Points, in no order, along strands that fork and pass close to each other.
Two points are linked if the straight distance between their rows is under 86.2. Some points are linked to none.
Z_933: [ 21  -6 -13  26 -10 -18   5   7   6   1  -8  -7 -26 -16 -21  20   2   6
  41  11  21   4  27  -7 -16 -41 -21  26  33 -16   4   6 -12  12]
Z_627: [-14  17  12  -5  38  25  26  -6 -29   3  -2 -17  12  -6   1  -6 -15   3
 -20  -6  24 -47  -4  -3  -5 -33 -11  11  14 -15   3  32  13  45]
Z_440: [-41  25  -6  21 -29 -27 -26  15  11   9  13  23  -9 -24 -16 -19 -14 -10
  -3  -9 -40  67 -27  21  17  22  -4 -22   1  22 -29 -33 -15  -3]
Z_535: [-44  28 -33  29 -10  -4 -25  11 -47   1 -17  -9  12 -17 -34  -5 -15 -21
 -31   5   2  36 -35 -22  18   7 -21 -12   1 -41 -38  -2 -13  31]
Z_493: [-33  24  -4  14   4   1   4   7 -42  -5  -1 -19 -23 -39  -8   3  -6 -15
  -6   6  17 -10  -7 -10   0 -18  -5  14   0 -13 -21  25 -14  34]
Z_599: [ 11   7  53 -20  -6 -11  15  -9  19 -12 -11   3  -5   3  14 -13  -1  -9
   2  -5  10 -17   4  16 -25  13  31 -20 -24  28  -2   1   2 -25]
Z_200: [-44   3  15  16  -3  11 -19 -20  -5 -20 -26 -21  14  -3 -12 -17  10 -32
 -21 -35 -38  40 -42  -1   7   5   6 -48 -14 -10 -28   1 -15   9]
Z_168: [ 18 -32 -31 -13  28  -2  32  11  17  -6  26   5   7  15  43  12  18  34
  15  -7  -4  19  32  20  21   3  -2   8  38  10  26  -3  31 -15]
Z_136: [  1   8 -48  20 -21 -10 -11  25 -26  15  -9 -10 -31 -33 -36  21  -1  -8
  23  21  17  37   2 -24   4 -17 -10  17  25  11 -21 -10 -25  25]
Z_116: [ -3  -8 -44 -11  23   1  15   2 -23 -13   6 -21  16  14  13  -6  45   0
 -17 -45 -24  59 -24  10  20  34   2 -19  15   5   6   3 -28 -28]
Z_430: [ 35  -5  -2 -17  -7  23  42  11 -10  28   8 -22 -22 -11 -11   8  -9  21
  17  25  18 -60  15  11  15 -11   1  25  -7  47  13  24  16  12]
Z_69: [ -7  14  29 -31  55  26  22   0 -19   2  14  -1  24   4  20 -24 -15   6
 -34 -10  19 -53  -9   3  -5 -10  12   7   1  13  13  23  21  26]
Z_784: [-26  -3   3  40 -30 -36 -37  -1  -1 -12 -13  13  -7 -16  -6  11   0 -14
   6 -22   4  42  -9   2 -11  12   1  18  11 -46 -13 -35 -12  -8]
Z_489: [  1  24  15  23 -60 -42 -29  24  14   2   0  14 -40 -32 -31 -12   2  -6
  21  22 -12  15   7  -3 -17  14   3   3 -24  37 -27  -6 -39 -25]
Z_706: [ 41  -4   9 -14   1   9  -8   0  31  12  11  35  -1  19  11  -2 -10  -6
   9  44  15 -52  23 -15  -7 -17 -14   8 -15 -10  16 -11  32 -12]
Z_524: [ 16  -9  -2 -25  42   2  28   4   9   0  29  -3  18   4  22  -5 -16  13
   7  -6  10 -22   7  12   2  -7  -4  14  11  26  22  14  24  -7]
Z_705: [ 25  -6  -6   7  -8  25  19 -16   7   6 -34 -34 -12   2 -26   4 -19 -19
  23  44  27 -18   4 -20 -19 -13   0 -17 -10  -1 -14  19   6  29]
Z_180: [-10 -18  -3 -30  47  44  -5  -3  38 -20  65  29  31  11  53  -2   0  18
   0  17 -10 -23   5  -2  10  -7  14 -15   9  20  25   9  48 -18]
Z_990: [-15  23  59  -6 -22 -15   0   3 -10 -10  -8   3 -29 -25   1 -12   2 -17
  -4  -5   8 -20   1   4 -22  11  32  -8 -33  23 -16  11 -18  -4]
Z_354: [ 11  11  39  -8   4  19  10  -9  18   9  31  32 -15   4   2   9 -18  36
  18  26   4 -68  27   3   0 -60  -8  17  13 -16  22  38  24  26]
Z_629: [ 40   6  13  -8   1  21  -8 -12  28  13 -11  20  15  27  -8 -16 -34 -27
   1  43  23 -47   3 -21 -22 -14  -7  -7 -20 -15   4  -2  27   4]
Z_720: [-13   9 -16   3   6  -6  19  20 -40   4   4 -24 -27 -42  -3   9   4  -4
  11   0  11  -9   0   1  14  -9  -9  22   7  21  -8  15 -16  18]
Z_754: [ 10  17 -27  -5  -7 -22  -3  27 -30  29 -37   8   8   6 -42  15  10 -12
   2 -26  31  45 -19 -15   6  20  -4   7  26 -16 -29 -31 -15   6]
Z_222: [ 43  -6 -10 -20 -20 -24  29  31 -16  25   2 -12 -15  -3  -4  10  11  16
  10  -8  26 -10  19   8   5  26  18  24 -12  51   4  -9   0 -30]
Z_734: [ 20  10   3 -46  29  31 -22  26  23  11  78  46  17 -15  18   5 -33  30
  13   9 -10 -68  28 -17  28  18   4  25 -10  41  32  42  43 -22]
Z_117: [-51   8 -29  37 -34  -2 -44  -2 -26   3 -23   2  13  -9 -42  -3 -25 -19
 -26   4 -14  59 -39 -18  25  15 -15 -12  -6 -51 -41 -17 -11  29]
Z_305: [ 37   7 -12  20 -17   3  20   0   8  22   0   7 -23   8 -16  22  -3  22
  36  22  22 -18  34   3  -2 -44 -26  24  39 -30   5  13   9  25]
Z_931: [ 19   9  19  -9  38   8 -11  -4  34   1  35  22  32   5   8 -11 -50   4
   4   8  17 -47  11  -6 -22 -38 -18  21   5  -4  32  22  21   0]
Z_697: [-17  18  20  25 -15   1  -9 -10  -8 -16 -23 -20  -9 -22 -32 -15 -24 -35
   7  15  19   8 -15 -21 -27 -13   8 -18 -12 -11 -33  24  -9  19]
Z_824: [ 34   3   2   0 -13 -12  27  13  -4  26  14  19 -36  -1  -2  18   1  42
  33  11   7 -32  47  12  13 -33 -20  38  31 -16  16  24   5  12]
Z_174: [  9  -1  26   5  14  12  -2 -23  11   0 -30  -1  39  27  -9 -19 -34 -31
 -15  -9  19 -14 -16  -4 -23 -12   4 -18  -7 -39  -9  -7  30  11]
Z_106: [  3 -12  49 -48  42  23   2  -1  30 -27  50  27  19  -4  27 -10 -22  31
  -5  17   2 -46  20   1 -11 -18  37   9 -11  41  38  24  19  -4]
Z_295: [ -1   5 -10 -21  -1 -10  33  13 -16  -3  13 -13   7   4  25  -9  24   6
  -2 -38  -1  38  -6  30   7  56  31 -13   1  35 -11  -1  -3 -42]
Z_35: [  4 -21  -3  16 -17 -36 -17   7   9  -4 -22   4 -16  -5   5  13  13  -8
  22 -20   8  44  11   3 -10  17   6  11  19 -17  -1 -41 -14 -20]
Z_511: [ 17  10   7 -44  44  10  -4  18  16  -5  61  46  25   6  33  -4 -27  23
  -5   6   7 -46  27  -3  10  12  11  17  -6   6  26  22  44 -26]
Z_581: [-53 -15 -16  45 -29 -22 -58  -8   4 -13  -6   8   2  -8 -10   6  -1  -8
  -8 -24 -31  61 -29   4   5  17  -3   5   8 -40 -16 -44 -19   1]
Z_808: [-47  -4 -39  32   8  -3 -18  -9 -35 -12   5 -14  -9 -12  22  26  43  11
 -33 -34 -26  26 -11   3  21  10 -25  11  18 -34  13 -11 -21   9]
Z_406: [ -5  -3 -33 -20  24  -6  34  13 -27 -11  14 -15  13  11  31  -5  37  13
 -17 -37  -6  38  -9  21  15  49  14  -6  14  17   2   8 -10 -32]
Z_600: [ -6 -23  29  -4  22  17  13 -19  28 -10   0   1  -6   5  29  12   7  16
   9  25   9 -40  14   6  -6 -36   5  -7   5   0  18  -3  25  23]
Z_892: [-11  -7  10  -7  10  21  12 -30  14 -17 -10   2  36  41  25 -21  26  -7
 -17 -42 -25  40 -27  28  -4  25  27 -39  -3 -41   0  -8   1 -31]
Z_476: [ 28   9  34 -29  -2 -17  24  12 -13   2  10   0 -14 -11  -5 -12  -9   9
   4  -1  13 -47  18   5 -13   7  22  27 -34  30  14  32 -10 -21]
Z_591: [ 17   4   3 -22 -10 -23  30  23 -19   8  10 -16 -10  -8  14   2  11   9
   5 -23  16   2   6  24   5  42  30  10 -15  48  -4  -2   1 -37]
Z_510: [ 45   6  32 -49 -10  -4  18  15  -1   9  24  18   8  14  -9 -22 -19  25
  -5  11  -2 -71  22  -3 -11  14  16  29 -56  43  29  36   1 -38]
Z_690: [ 16  -4  26 -30  24 -12  26   7   0  -6  20   4  -7  -5  16  -4  -9  13
   5  -2  14 -37  20  11  -6  -3  16  24 -13  23  20  22  10 -10]
Z_602: [-26 -10  -5  12   8  21 -21 -33 -12 -24 -25 -30  13  20  -5  -5  36 -22
 -41 -41 -45  37 -41  -1  19  13   7 -42 -21 -29  -3   6 -26   0]
Z_285: [ -2   2  60 -12   8  -9   4 -19  29 -31  -7  17  11  10  23 -13  -5  -8
  -5  -8  12  -9   5  14 -36  -7  31 -18  -9  -8   8  -6   7 -26]
Z_309: [-37 -16 -23  25  -6 -21 -34  -2   3 -17   4   0  -2  -2  12   0  25  -2
  -2 -39 -36  77 -19  11   4  26   6  -6  18 -22  -6 -31 -28 -25]
Z_881: [-22  -7 -40  15   6  -7 -23  -3 -17 -16   6  -9   7   9   4  -1  42  -2
 -23 -45 -38  73 -29   6  21  30  -2 -13  12 -19   3 -12 -37 -25]
Z_646: [ 40   7  21 -28   6 -20  15   2  34  -3  10  23  29  25  12 -17 -20  -8
   9 -14   8  12  12  22 -18  23  12 -13   3   9   5  -9  18 -54]
Z_123: [-10  -5 -32 -16  55  39  16  -4   9 -13  59  20  43  34  49  -4  27  35
 -29  -7 -14 -11  -1  11  26   1  -9 -10  23 -21  30  21  44 -12]
Z_316: [-24 -28   0  12  23  32  21 -32   1 -16 -14 -34   1   4  21  19  30  16
  -8  -6 -24 -12 -11   5  19 -39 -22 -22  20   1  18  15   9  38]
Z_569: [-22 -32   0   2  34  31  23 -31  19 -22   9 -15  10  19  43  12  38  28
 -10  -3 -25  -6  -3  15  12 -28  -3 -19  19  -1  32   5  17  16]
Z_408: [-13  11  -6  27 -51 -12 -32   7   6  14 -32   5 -15 -17 -54  -3 -22 -26
  23  15  -8  57 -19 -16   3  18   1 -25 -10  -3 -50 -22 -18   9]
Z_874: [-57 -10 -11  19  -7  19 -16 -17 -34  -7 -25 -26 -27 -17  16  19  17 -18
 -25   3 -13   9 -19 -14  16  15  -4 -19 -14  -8 -11 -11 -18  39]
Z_308: [ 25   3  41 -38  12  31   8   3   7  12  18  21  -4   4   7 -14 -17  10
 -10  37  13 -81  13 -12  -7 -16  21  10 -34  34  23  19  20  14]
Z_321: [ 32  32   8  -8  13   0  20   8 -16  12   1  -4  -2  -2 -24 -13 -28 -10
   4  10  35 -45   9  -8 -23 -15  -7  28  -5 -11   0  35  -7  13]
Z_920: [ 38  19  30 -17  -2 -15  13  -6  29   7 -11  16  35  20 -12 -20 -23 -23
  11 -32   7  17  -5  19 -22  17   2 -23   5  -2  -9 -14  14 -37]
Z_4: [ 10  16  16  10 -34 -11  -8   4   8  11 -32  -7   9 -10 -53  -9 -19 -38
  29 -18  -2  39 -20  -5 -12  10  -1 -32  -5   7 -46  -5  -9  -4]
Z_788: [-54 -11  -1  30 -25  12 -40 -21 -14 -11 -38 -17  10   2 -26  -3  -7 -28
 -24 -18 -34  47 -38 -15  22  16  -2 -35 -23 -41 -38  -9 -13  24]
Z_471: [ 40  27  28  -3 -28 -18   8   4  15  18 -26  13  17   5 -41 -11 -13 -27
  22 -32  12  23  -7   6 -20  18  -9 -18   3   2 -28 -12  -5 -22]
Z_795: [ 14  27  14   0  25  25  17  -9  -7   9   8   0   7   1 -11  -9 -37   4
  -3  14  31 -58  12 -11 -19 -40 -11  21   8 -26   8  43  12  38]
Z_584: [-12 -31 -23  12  33  25  16 -35  16 -26  20 -14  22  26  38  12  48  31
 -18 -19 -33  14  -5  19  12 -23  -8 -16  21 -25  43  14  13  -4]
Z_765: [-20 -22 -27  15  20  20   7 -24 -22 -16 -21 -43   5   1   4  17  32  -6
 -21 -21 -30  13 -21  -6  25 -18 -27 -20   5  -9  11  12 -11  27]
Z_703: [ 45   4  19 -22 -10  17  12  -2  25   2  15   9  -8   9 -19 -14 -16  21
  23  49  -3 -74  29 -14 -25 -32 -10  34 -26  24  25  46 -15  -1]
Z_37: [  0  17  46 -21  36  23  10  -9  -9  -1  -5   2  26  12  11 -34 -28 -13
 -34  -9  24 -41 -13  -2 -25 -11  20 -10  -8  11   2  16  17  21]
Z_778: [ 51  -7   9 -14 -22  -5  11   7  32  -3   1  12 -13  19 -13 -12   6  19
  26  50  -2 -55  42 -12 -27 -27 -22  33 -21  11  19  23 -19 -19]
Z_431: [ -6 -14 -23  13  11 -15  -5  -5 -15  -2 -24 -15  30  19 -10  12  20 -11
  -9 -42  -2  43 -21  -1  12   4 -11   5  16 -47  -4 -23  -6   1]
Z_557: [ 32  -3  28   7 -35 -38  -5   5  29 -13 -25   7 -21  -2 -13  -8  12  -6
  29  13   5  -5  24   2 -34   7  -1   2 -17  15  -6  -4 -29 -40]
Z_897: [ 17  14  23 -47  29  20 -34   6  37 -11  55  52  30   7  35 -15 -34  -2
 -12  15   6 -44  16 -15 -13  10  17  -4 -19  16  23  11  36 -46]
Z_357: [ -4  26  27  17 -45 -38 -20  14  15   2  -3  22 -24 -29 -17  -9   1 -18
  19 -14 -10  34   2  11 -13  26   3 -10  -8  14 -29 -17 -20 -30]
Z_692: [ 41   9  15 -19  17  10  -4   2  37   8  26  14  17   3 -10 -21 -50   9
  16  28   8 -63  18 -13 -24 -29 -18  28 -15  27  37  39  -5  -3]
Z_460: [-18 -13  -8  13  18  -8  18  -6 -14  -7  -2 -17  -8  -7  27  18  23   6
   0 -20   2   6   7  11   6 -12 -11  14  20 -19  11  -5   4  13]
Z_810: [-48 -31 -21  18   7   4  -7  -5  -7 -19   6 -27 -40 -28  43  25  41  22
   8 -10 -32  21   9  10  16   6  -7   0  22  17  14 -10 -21  10]
Z_72: [-37 -11  28   1  19  18   6 -26 -11 -27 -20 -24   4   5  25  -7  25 -17
 -27 -17  -5   5 -25  -2  -8  -2  22 -29 -10   3   0  -1  -6  20]
Z_129: [ 27   2  35  -5   0  10  -2 -19  32   2 -28   7  20  25 -11 -25 -36 -31
   3  17  17 -29  -7  -6 -33  -9   6 -25 -17  -4  -5  -3  20  -3]
Z_352: [ -7 -17 -37   3  38  21  21 -17   3 -16  34   4  36  35  45   8  45  36
 -29 -20 -17  11   5  21  19  -2  -8  -6  25 -41  38  12  26 -13]
Z_771: [-38  20 -12  19 -22  -1 -37  -3 -11   6  -9  21  16   4 -16  -2  19  -8
 -25 -56 -42  67 -40  17  29  52  -8 -21   5 -44 -33 -36 -21  -4]
Z_99: [ 40  17  34 -50   3  16  -8  13  14  15  31  35  18  15   4 -28 -32   7
 -17  23   5 -79  12 -14  -9  11  12  17 -46  39  25  24  14 -28]
Z_800: [-46 -13 -60  29 -14  -2 -54  -2 -25   3 -10   0  -4   2 -22  10  -8  -4
 -43   5 -54  63 -33 -12  42  13 -29 -13  -3 -15  -8 -32 -39  23]
Z_232: [ 39  -4  27  -9 -50 -42   2  19  18  -7  -9   4 -22   1  -7  -8  21  15
  23   4  -4 -14  36   4 -26  20   9  14 -30  40   0   5 -30 -58]
Z_851: [ 60  -3  -9  -4 -38  -1  16   9  19  10 -16 -10 -19  16 -28  -4  13   6
  30  49  16 -36  30 -15 -26 -11 -12  22 -20  23   4  11 -23 -12]
Z_154: [ 21   1  66 -33  -7  -8   9  -8  38 -20   1   8   4   8   9 -19  -2  11
   2  10   3 -38  17  15 -34   7  38 -18 -36  52   9  13  -4 -42]
Z_209: [ 47 -16   5  -8 -11 -17   6   1  28  11 -16  23  -9  24  13   4   2  -5
  14  27  18 -18  25  -1  -8   5  -4   7  -9 -11  14 -31  19 -20]
Z_805: [-48   9 -10  22 -15 -22 -26   7  -2  -6   0  -4 -12 -26 -10 -16  -8 -20
  -5   4 -30  46 -33   4  12  11  -1 -25  -7  25 -28 -18 -20   4]
Z_568: [ 53  -2  10 -22 -40 -41  17  33  -4  10   4   7 -12   7 -11  -3  15  21
  13  -6  10  -9  39   1 -12  24   9  31 -23  44   8   6 -17 -53]
Z_670: [ 46 -28 -18 -17 -10 -21  28  31   5  17   8  -4 -21  -3  12  18  16  37
  23   2  15   0  46   8  12  11   8  31  16  47  20  -6  14 -23]
Z_307: [ 49  47 -10  -7 -16  -9  17  19 -29  13  -1   0 -18  -1 -44  -4  -7  -5
  12  17  34 -29  20 -18 -21  -3  -8  42  -6 -16 -12  37 -30   5]
Z_610: [  7  -5 -19   5  26  18  25  -9  -1  19   7 -11  19  15   4  12  -8  17
   8  -3   5 -22   1   8  18 -41 -39   2  38 -19   9  10  31  33]
Z_753: [  0   3  36   5  -4 -18   0   1   6 -23  -1  -8 -38 -30 -12   1   2   5
  25  23   8 -33  22  -8 -29 -32   9  23 -19  10   6  32 -29   1]
Z_942: [ -2 -26 -42  -3   1 -10   3  13 -25  18 -17 -14 -19   1  22  25  35   8
   2 -29  -4  43   7   2  21  37  -1   9  26  10   5 -40 -15  -2]
Z_742: [ 51 -10  -4 -28  -5  16  23  20  14  30  31   7  -5   4   2   1  -9  27
  12  32  10 -66  23   1  16   4  -1  26 -25  50  24  10  34 -15]
Z_857: [ -2   3  -9  10 -30   1   4   1 -24  19 -36 -19 -35 -10  -6  14   0 -25
   8  19  22   4  -2 -11  -1  25   8  -5 -16  -2 -24 -13 -10  19]
Z_648: [ 12  -9 -20 -23  51   2  26  -2  14 -14  32  -4  47  27  25 -17  -9   6
  -4 -24   2  16  -8  13  -3   7   0  -4  20   6  20   9  17 -26]
Z_506: [-25 -16  17  16  23  27  -4 -40  -2 -16 -19 -15  48  29  11  -1  17  -8
 -44 -16  -4 -11 -21  -2 -11 -31   8 -12  -4 -48  13  -3  28  26]
Z_343: [-12   1  16  -1  20  28  -9  -8  32  12  55  33  21  11  31  13 -15  30
  12   8 -10 -47   8   5  19 -48 -21  -3  34 -11  17  12  59   9]
Z_835: [  9   2 -27   2  16 -12  10   9 -26  16 -29 -11  22  16 -20  12   6  -9
  -4 -23  27  19 -15  -5   8   3 -18   9  24 -41 -12 -21   3  16]
Z_904: [  2 -11 -16  -2  37  24   6  -9  27  13  41  11  36  20  25   6 -12  21
   9  -4 -15 -21  -2   5  21 -40 -36  -4  38  -8  22   4  50   9]
Z_363: [-20  13 -13   4 -15  -6 -17   6 -14  12 -21   4  15   5 -26  -2  15 -19
  -8 -50 -29  68 -38   8  27  34  -5 -26   7 -16 -39 -29 -19  -1]
Z_359: [-51   3 -48  19 -30  -8 -37  10 -23  23  -8  16 -12  -1 -18  -3 -28  -6
 -33  20 -38  58 -31   2  31  33 -19 -14  -1  10 -23 -47 -29  27]
Z_85: [-43 -16 -17   2  13   5  12   5 -25 -20  14 -29 -31 -38  36  15  37  15
  -7 -12 -22   9  -1  13  25  11   3   9   9  40  11   7 -19   3]
Z_807: [  6   7  17  12   1  25   8 -21  -4  -8 -31 -28   2  -1 -24 -13 -31 -30
   4  25  33 -18  -4 -26 -34 -21   6 -17 -10 -15 -17  30   5  32]
Z_395: [ 34 -29 -23 -20   7  -7  37  23   8  17  21   5 -13   3  26  18  13  42
  22   1   5  -3  44  19  30   4  -3  21  34  34  22  -2  33  -9]
Z_957: [-45   1 -59  29 -37  -1 -36  10 -22  19  -7   7 -32 -19 -23   5 -42  -3
 -15  60 -14  50 -10 -14  18  16 -12  -2   3   0 -24 -35 -26  39]
Z_993: [ 32  45 -20  11 -33 -18  -3  24 -29  11  -7   8 -28 -13 -51   3  -1 -17
  14  20  37  10   8 -25 -14   1  -4  30   3 -13 -28  14 -34   6]
Z_985: [-11  17 -24  -3 -22 -20 -17  23 -23  31 -24  12   3  -3 -35   5  13 -13
   0 -34  -6  69 -28  -6  23  33   2 -13  16  11 -38 -42 -20  -3]
Z_833: [-22  21   6  26 -43 -33 -37  17  18  10   3  42 -15 -24 -21  -8  -8  -9
  11 -19 -24  67 -10  13   4  33  -2  -6  11   2 -30 -45 -17 -13]
Z_202: [  2  -5 -35  22 -10 -11   5  17 -18  14  -7 -13 -29 -28 -18  27   8  11
  35   1  11  26  18  -9   7 -36 -24  21  48  -1  -5  -3 -15  26]
Z_51: [-19 -13 -37  17  13  15 -19 -22 -31 -14 -24 -38   7   6 -14  13  33 -16
 -39 -31 -40  33 -33 -12  37   3 -20 -27 -12 -21   2   7 -30  15]
Z_409: [-10  -8  22  10  28  24  -6 -31  12  -7 -10  -2  48  26   7  -8 -17 -14
 -26   1  12 -28 -11  -8 -21 -40   3  -8   1 -42  12  -6  40  23]
Z_391: [-12  -1  45   7  -4 -10  -4 -24  28 -29 -17  10  17   7  16  -8   3 -15
   3 -28   0  23  -8  24 -28   5  25 -20   1 -31  -5 -20   5 -30]
Z_886: [ 38   6 -18 -22  13  -8  32  24 -19  38  -3   8  -8  10   8  13   6  13
   1   9  34 -30  19   8  19  16 -10  21   8  -3   3 -15  20   7]
Z_146: [  5 -35  12  16  -9  -7 -10 -23  28  -8 -49 -10  -3  16   1  12  -1 -15
  21  12   9   8   3   2 -12  -2  10 -16  -9 -35  -4 -35   8   3]
Z_918: [ -3 -29  17   3  24   5  -4 -24  47 -17   2  11  14  15  31  10   2   9
  11  21   2 -20  13   7 -14 -34   5  -9   7 -22  23 -21  36  -3]
Z_350: [ 14 -26 -19  -3  -4 -26   1  12   2  10 -20   6  -6  14  15  18  24   4
  11 -27  11  51  16   5   3  29  10  12  29 -12   5 -44  -3 -17]
Z_840: [-22  45  51  15 -35 -24 -13   7   2  -5   2  22 -21 -34 -15 -21  -7 -25
   1 -16  -7  10  -5   9 -13  13   9 -13 -23   5 -35   4 -14 -11]
Z_247: [ 17   2 -24  12 -33  16  13  -2 -17  13 -36 -36 -34 -14 -24  18  -3 -20
  25  42  26   0   5 -21  -5   6   6  -7 -13   7 -24   5 -10  26]
Z_103: [ 11 -11  48 -41  28   5   6  -6  44 -33  27  13  16   6  27 -17 -15  20
   2  18   6 -32  16  13 -27  -3  42 -10 -19  49  27  14  12 -33]
Z_167: [-21   9 -33  27 -55  -8 -39  13  -7  22 -22  11 -32 -16 -43   3 -26 -18
   9  40  -4  55 -12 -19   8  27   2 -13  -7   3 -40 -33 -23  21]
Z_50: [ 31   1  26 -39  27 -10  11  11  12  -1  43  41   2   4  15  -2 -21  31
   4  13   2 -55  40   0   2  -9   4  33 -13   1  37  30  24 -19]
Z_346: [-51   4 -53  38  -2  -9 -47  -3 -39  -4   4  -2   2  -7  -5  19  23   3
 -54 -21 -36  41 -31  -7  32  20 -32   3   7 -39   3 -24 -30  13]
Z_386: [-35  16  -7   8 -16 -29 -10  24 -23   3  16  -6 -27 -41   6  -9  -1 -10
  -4  -2 -13  23 -15  12  13  21  11   3 -14  44 -20 -10 -21 -10]
Z_984: [ 43   0  -4 -42   7  20   1  29  16  26  62  33   9  -4   0   3 -26  39
  16  21  -8 -73  30 -11  28  14  -7  35 -20  51  33  32  38 -25]
Z_435: [-31  -3 -27  14 -22  -3 -15   7 -34  17 -22 -14 -37 -19   6  19   6 -19
  -3   4  -1  21 -10  -7  15  33  -4  -1  -6   3 -20 -28 -19  21]
Z_507: [-20  -1  40 -12  33  26  11 -24  -7 -22 -14 -18  28  15  17 -27   5 -18
 -35 -23   1  -8 -27   2 -22 -12  22 -29  -3  11   1   9   5  19]
Z_400: [ -3   3  39 -17  22  16   1  -3  25   4  57  41   3   4  24  11 -23  47
  13  11  -9 -57  26   9  15 -50  -6  15  24  -5  29  31  43   8]
Z_846: [-48   4  -3  -2  11 -16   2  14 -27 -23  26 -17 -24 -40  26  -5  18   1
 -10 -14 -18  18 -16  14  13  14  18   8  -6  43  -4   9 -21 -10]
Z_509: [-22  41 -30  23 -10  -3  -8  17 -49   4  -9 -11 -14 -31 -30   4 -13 -19
  -7  19  30  15 -11 -21   5   3 -11   9   5 -36 -37  10 -15  34]
Z_710: [ 30   8 -25  11  -5  27  29  -8   2  29  -6 -11  -6  12 -19  19 -17   9
  31  28  20 -21  15  -1   8 -41 -29   3  36 -21  -4  16  22  40]
Z_994: [ 10 -12  41 -21  17  33   9 -12  24  -2   0   7  -5   5  17  -4  -3   4
  -4  43  20 -61   9  -9 -12 -26  21 -13 -19  24  15   0  24  27]
Z_752: [-37  -6  -3  32   5  14 -11 -30 -30 -13 -34 -31  35   8  -8  10  17 -14
 -42 -24  -3   3 -23 -12   1 -17  -9  -7  -4 -62  -4   7   8  33]
Z_388: [-53  11   5  28 -17  -7 -25  -2 -10 -14 -12 -15 -21 -34 -18 -12 -18 -25
  -6  27  -9  23 -26 -15  -2  -6   5 -25 -20   9 -34   3 -16  25]
Z_397: [ 29   9  22 -32  21   0  -7  -1  38  -4  24  35  33  24  23 -22 -32 -12
  -6   6  12 -20   5   6 -17  10   9 -11  -9   4  13  -6  33 -45]
Z_280: [ 32 -17   7   7 -15 -15   5  -8  18   7 -36   6 -10  18  -3   9  -2 -17
  17  16  22  -3  10  -1 -12   3  -1   1  -5 -30   1 -30  10  -5]
Z_539: [-26   2  20   2   5  -1   8 -20   5 -22  -7   1  12  12  27 -11  23 -11
  -8 -43 -14  39 -19  25 -11  27  24 -25   2 -24  -6 -11  -6 -28]
Z_836: [ -4 -46  -4  16  18   2  -3 -26  38 -12 -22 -15  16  20  15  19  10   8
  21   6  -8   5   4   9  -2 -31  -4  -9  11 -33  14 -26  23   9]
Z_240: [-27 -14 -55   7 -15  -7 -24  21 -35  27 -12  -5 -28 -14   7  24  20   1
 -10 -12 -16  50  -6  -9  28  35 -10   7  21  17  -9 -49 -28  11]
Z_978: [ 14  -2 -10 -10   0   8  39  15 -28  18   2 -28 -28 -29  -4  15   3  13
  20   6  15 -33  12  11  18 -10  -6  23   9  37   4  20   0  16]
Z_842: [-34  -1 -11  35   1  25   6 -27 -31  -5 -23 -34  15  -8  -8  21   6  -4
 -15  -2   8  -5  -6 -14  -2 -39 -21  -3  14 -51  -6  20  12  49]
Z_746: [ -1 -17 -22   9  29  -2   3 -22  -1 -15  -5 -17  50  32   7  -1  22  -2
 -20 -41 -11  30 -22  11   3  -5  -5  -2  14 -49  16  -7   6 -13]
Z_52: [ 49 -11  -7  -2 -12   8  16  -5  25  14 -24 -22  -7  12 -22   0 -11  -9
  30  44  21 -31  10 -10 -20 -11  -5  -5 -16  24   2   4   4   3]
Z_608: [-55 -16  27  12  -2  13 -14 -25  -7 -25 -30 -24 -19 -11  21   9  23 -15
 -15   1  -5   7 -18  -8  -9   4  22 -28 -16   3  -9 -14 -16  32]
Z_858: [  7  26  13  12 -52 -29 -15  23  -5  -7   7  -3 -45 -31 -37 -17   5  -2
  19  34  -8 -18  11 -12 -21  -1  11  19 -44  36 -20  26 -48 -19]
Z_658: [ 14  -7 -28 -15  43  -1  17  -4   6 -12  12  -7  59  42   7 -16   9   1
 -10 -44  -6  44 -23  15  -1  11  -2 -12  26 -21  12   1   0 -31]
Z_63: [ 22  30 -31  12 -47 -17  -8  31 -26  23  -8  -3 -35 -23 -47   5   2 -12
  15  27  24  24   0 -23  -5   9   5  17  -5  27 -27  -7 -34   0]
Z_336: [-50 -24 -40  42  -9  -3 -34  -3 -12  -9 -11 -23 -23 -28  -3  24   8  -1
   6  10 -26  38  -7 -12  16 -18 -27   0  17 -13  -7 -19 -24  29]

A fork is a point with three links. Follow the links from the first point to the second and name the forks in between, in order.
Z_52 / Z_608: Z_705, Z_435
Z_904 / Z_608: Z_305
Z_742 / Z_754: Z_511, Z_690
Z_406 / Z_778: Z_435, Z_705
Z_581 / Z_168: Z_222
Z_136 / Z_705: Z_435
Z_174 / Z_648: Z_690
Z_599 / Z_85: Z_357, Z_805
Z_103 / Z_705: Z_599, Z_357, Z_805

A fork is a point with three links, a tip a point with one. Leave the first point through the second and follow the links. Name the first fork or tip that comes.
Z_471 / Z_4: Z_808
Z_535 / Z_509: Z_511
Z_69 / Z_627: Z_305
Z_350 / Z_35: Z_222
Z_752 / Z_506: Z_690

Follow the links from the first point to the second, and from the first to the third. Name the last point that the two ways share.
Z_388 / Z_307 / Z_778: Z_705
Z_835 / Z_146 / Z_4: Z_690
Z_581 / Z_990 / Z_931: Z_705
Z_810 / Z_931 / Z_489: Z_805

Name the points in between on the shortest way along the links from the first point to the second, in order.
Z_509 / Z_471: Z_493, Z_720, Z_978, Z_430, Z_742, Z_984, Z_734, Z_511, Z_897, Z_397, Z_646, Z_920
Z_69 / Z_240: Z_37, Z_507, Z_72, Z_608, Z_874, Z_435
Z_933 / Z_400: Z_305, Z_710, Z_610, Z_904, Z_343
Z_85 / Z_507: Z_846, Z_386, Z_805, Z_388, Z_697, Z_807, Z_705, Z_247, Z_857, Z_435, Z_874, Z_608, Z_72
Z_51 / Z_720: Z_602, Z_200, Z_788, Z_117, Z_535, Z_509, Z_493
Z_524 / Z_346: Z_690, Z_50, Z_511, Z_897, Z_397, Z_646, Z_920, Z_471, Z_4, Z_408, Z_167, Z_957, Z_359, Z_800
